A landscape with many valleys, sampled at points; each row gives a point and its height.
A ball rolls from a point to whichever of its 3 nearest points has the largest drop for the distance, and stops where none of them is lower. Distance is the straight distance between rows; heights are no part of it.
K_478: [ 14   6   5 -16  22 -20 -37 -46]  (h 4.67)
K_763: [-21 -23   1 -20 -23   6  34  34]  (h 2.35)
K_261: [ -7  -6 -12  16   2  -4   3  29]  (h 3.39)
K_535: [-20 -41  -4  -4 -36   6 -21  28]  (h 3.54)
K_127: [-13   8   0  29   3   4  21  57]  (h 2.07)
K_762: [-18  -8   6  29 -18   3  13  63]  (h 1.56)
K_16: [  0   3 -11 -17  -8   4  16 -12]  (h 3.71)
K_579: [-10   6  -8  31 -17  -9 -15  44]  (h 2.08)
K_731: [-8 25  6 -4  8  4 12 12]  (h 4.07)
K_814: [  1  13  -2 -10  11  -5  -9 -13]  (h 4.12)
K_873: [  1 -18   1 -18 -29  21  41 -11]  (h 2.99)
K_357: [ 12  -2 -10  15  28 -18 -60 -20]  (h 4.55)
K_723: [-21  13   5   5   0   5  43  53]  (h 2.13)
K_432: [ 10   0   7  -6  -1  25  17 -27]  (h 3.55)
K_570: [  7 -21 -33  -9   5 -13 -26 -21]  (h 7.40)
K_482: [ 10   4 -10 -20  -1   1  -9 -34]  (h 0.57)
K_55: [  6  11  24   1   6  21  23 -13]  (h 3.96)
K_548: [ -9  13   5  -2 -15  17  38  20]  (h 2.37)
K_217: [ 14 -14 -29  11   2 -13 -43 -17]  (h 7.37)
K_307: [-20  -6   1  -8 -17   3  48  46]  (h 1.27)
K_774: [ -4 -22 -17 -19 -11  -3   9   4]  (h 4.44)
K_629: [  7  12   1  -8  23 -13 -27 -17]  (h 2.98)
K_36: [-15  24  15   3 -10  23  50  33]  (h 0.66)
K_979: [-3 31 35 10  8 15 24  6]  (h 4.77)
K_408: [  1  -7 -18   3  11  -5 -13   0]  (h 5.26)
K_6: [ 20 -20  -3 -18   0  21   4 -54]  (h 5.28)
K_269: [  3  16   3   3  30 -12 -24   0]  (h 0.98)
K_65: [ 28 -10   1 -16   4  11 -17 -67]  (h 4.41)
K_61: [  1  10   3 -10  -8  15  22  -5]  (h 2.75)
K_635: [  1 -11  -7 -19 -25   9  23 -15]  (h 3.58)
K_62: [  0 -38 -23  -1 -13  -5 -23  -2]  (h 7.73)
K_749: [ 18 -24 -37   6   9 -15 -54 -37]  (h 8.45)
K_590: [ 19  19  21   0  20 -33 -28 -44]  (h 5.31)
K_242: [-13  35  10   4   7   9  35  38]  (h 1.26)
K_767: [ 22  -8  20  -3  12   3  -7 -60]  (h 5.25)
K_872: [  7  11  12  -7   5   6   0 -27]  (h 3.13)
K_311: [-10 -31 -11 -22 -16  -4  22  14]  (h 3.56)
K_615: [  8 -10 -12 -20 -16   6  10 -31]  (h 3.14)
K_810: [ 14  23  17   4  30 -40 -27 -26]  (h 5.44)
K_860: [  5  15   3  19  38 -19 -41  -4]  (h 2.76)
K_562: [-25 -10   8  21 -32   3  -3  61]  (h 1.24)
K_291: [-8 14 -3 16 23  1 -2 28]  (h 4.40)
K_643: [ 15  29  32  11  18 -28  -9 -26]  (h 5.57)
K_853: [ 11  20  34   4  10   6   8 -16]  (h 4.38)
K_417: [-13   7  -3   1  -3   5  32  37]  (h 2.33)
K_799: [  2   4 -16  24   9  -6 -32   6]  (h 0.71)
K_334: [-25 -38   2  -2 -30  17  -1  51]  (h 1.89)
K_547: [ -8   7   2 -10 -17  17  37   7]  (h 1.25)
K_306: [ -2 -14 -17  24 -15  -9 -27  12]  (h 5.47)
K_58: [-11 -26  -7   7 -13  -1   1  32]  (h 2.97)
K_884: [ 18  13  24  -2  11 -16 -11 -46]  (h 5.49)
K_995: [ -2  13 -12  10  18  -3  -5  19]  (h 4.50)
K_243: [ 12   2   2 -18   3   6 -15 -47]  (h 2.74)

Two balls start at each pair of points below. Name the first point that both come to, or write never.
K_6 and K_731 -> never
K_357 and K_590 -> K_269
K_55 and K_635 -> K_547
K_432 and K_979 -> K_61

Call two points neighbours if one is among the 3 nearest of the other. Go from one point of each pair to the other, from neighbour to neighbour, staying as low as possible. Name the highest point that can't be avoided.
K_562 and K_269 -> K_814
K_547 and K_307 -> K_548
K_482 and K_562 -> K_432
K_482 and K_799 -> K_995
K_36 and K_562 -> K_723

Where does a ball stop that starts at each point below?
K_884 -> K_482
K_810 -> K_269
K_774 -> K_307
K_65 -> K_482
K_749 -> K_269
K_570 -> K_799
K_478 -> K_269
K_127 -> K_562
K_535 -> K_562
K_16 -> K_547
K_58 -> K_562
